Points on a hilly landscape, in no order, each with its height.
From any point a ball rolls to the lowest of the 4 points nearest to it. It stops when none of these is lower. Distance is the straight distance between rows; heights are no part of it.
bazi h=50.1:  91 109 139 129 126 133  93  90 127 174 105 183 136
povon h=87.7: 149 113 117 141 172  80 121 122 164  95 124  95 125
Godo h=48.7:  72 113 120 115 123 128  98  92 118 157 130 172 179
Lazi h=65.0: 140 121 135 114 115 133 113  97 128 172  85 147  91
Vozo h=69.7: 146 122 126 115 122 122 120 104 133 162  94 134  85
sel h=36.1: 133 147 153 167 109 178 167 194 119 105 158 148 113
vuf h=49.5: 129 150 143 143 106 169 177 175 119 107 146 108 104
muga h=46.8:  88 118 111  97 127 117  93  92 114 145 139 151 194
Beret h=60.0: 122 127  92  72 133 106  95 102 117 116 133 121 221
Korol h=56.5: 154 143 125 109  89 158 163 137 118 140 101 119  85
ros h=53.9: 120 111 139 126 124 132  98  91 130 177  89 170 107
pakan h=46.6:  89 111 119 113 129 119  86  91 126 157 131 168 165
vuzo h=45.5: 109 111 115 109 135 109  86  92 133 154 131 164 148
sutu h=71.7: 144 121 134 156 165  94 144 126 147  97 118  67 118
bor h=26.6: 144 148 129 127  95 161 176 162 123 118 128 108  91
Pamal h=84.0:  99 126 104  81 130 117 102  90 105 131 123 125 224
bibaz h=74.4: 153 129 132 110 102 145 132 107 122 163  84 133  83
fikud h=19.0: 148 123 121 132 146  99 146 122 148 121 110  89  93
Guko h=57.7: 136 120  88  95 148  91  88 113 153 106 144 135 177
suv h=26.2: 122 151 151 155 111 165 171 178 112 103 157 108 113
dipin h=38.1: 118 120  96  85 136 100  86 100 131 125 141 143 191
Ruk h=48.0: 119 112 127 119 132 114  92  93 134 165 109 165 121
vegu h=48.9: 149 148 132 137  83 181 172 183 122 108 136 148 102
Fesek h=21.0: 141 116  94 108 156  83  95 114 165 104 140 135 157
zal h=81.1: 152 138 127 119 116 135 162 134 127 131 109  96  82
mol h=58.6: 150 112 110 121 156  83 112 114 158 127 120 122 114
sok h=43.2: 108 115 106  96 131 104  86  94 129 136 141 154 182
Nor h=22.7: 143 135 128 135 134 119 162 132 137 117 115  77  92
dad h=56.0: 141 115 120 115 134 105 106  98 139 158 102 142  99
Vira h=50.2: 117 147 153 158 120 160 168 171 110 102 159  91 116
tal h=74.0: 111 151 164 163 137 140 148 155  88  97 162  57 137
dalit h=51.7: 140 112 109 113 147  89  98 104 151 137 121 141 117
karid h=67.7: 115 149 158 161 130 149 160 161  97  97 158  67 128
kame h=46.7: 101 111 128 118 130 118  86  89 130 163 119 173 140
mudek h=69.5: 150 142 170 203 130 179 154 198 115 112 141 179 122
tuv h=76.2: 152 135 126 112 108 140 154 126 125 146  96 113  82
kozi h=27.6: 132 145 137 141 115 154 176 160 121 110 140  89 103
garil h=46.4: 128 114 101 103 143  93  86 101 146 128 138 150 156
mugor h=60.4: 118 146 174 180 129 167 147 187 101 108 173 127 130
gori h=62.7: 149 120 118 118 141  96 121 109 150 139 110 122  96
nog h=77.3: 124 141 156 163 142 130 158 140 105  95 143  49 129
favob h=14.1: 125 125  92  86 139  98  87 107 135 109 143 133 199
sena h=10.3: 127 145 156 169 115 174 167 190 113 104 165 134 117
norad h=53.4: 138 141 160 186 116 181 160 200 117 106 151 166 116
Sova h=53.0:  69 110 134 129 126 138  99  95 125 165 118 184 159
bevum h=62.6: 139 131 133 144 152 108 159 133 137 102 121  64 105
Fer h=85.2: 151 125 125 117 124 115 135 110 137 150  97 116  83
moki h=45.2: 143 145 142 156  95 181 171 193 123 104 146 148 108
raro h=49.2: 136 113 105 110 147  86  94 107 151 128 129 142 134

Call two points neighbours if one is among the 4 nearest of the other. Go from one point of each pair to the other, from neighbour to neighbour, staying as low as possible. Name the highest point that can't be avoided.
favob and fikud => gori
bor and sena => kozi
favob and Fesek => garil

For each start below, name every point that the ball comes to, in order.
kozi => suv, sena
zal => Nor, fikud
mol => raro, Fesek
nog => Vira, suv, sena
vuf => suv, sena
gori => dalit, raro, Fesek

Where does a ball stop that starts at each point below?
sok => favob
karid => sena
muga => favob
tuv => bor
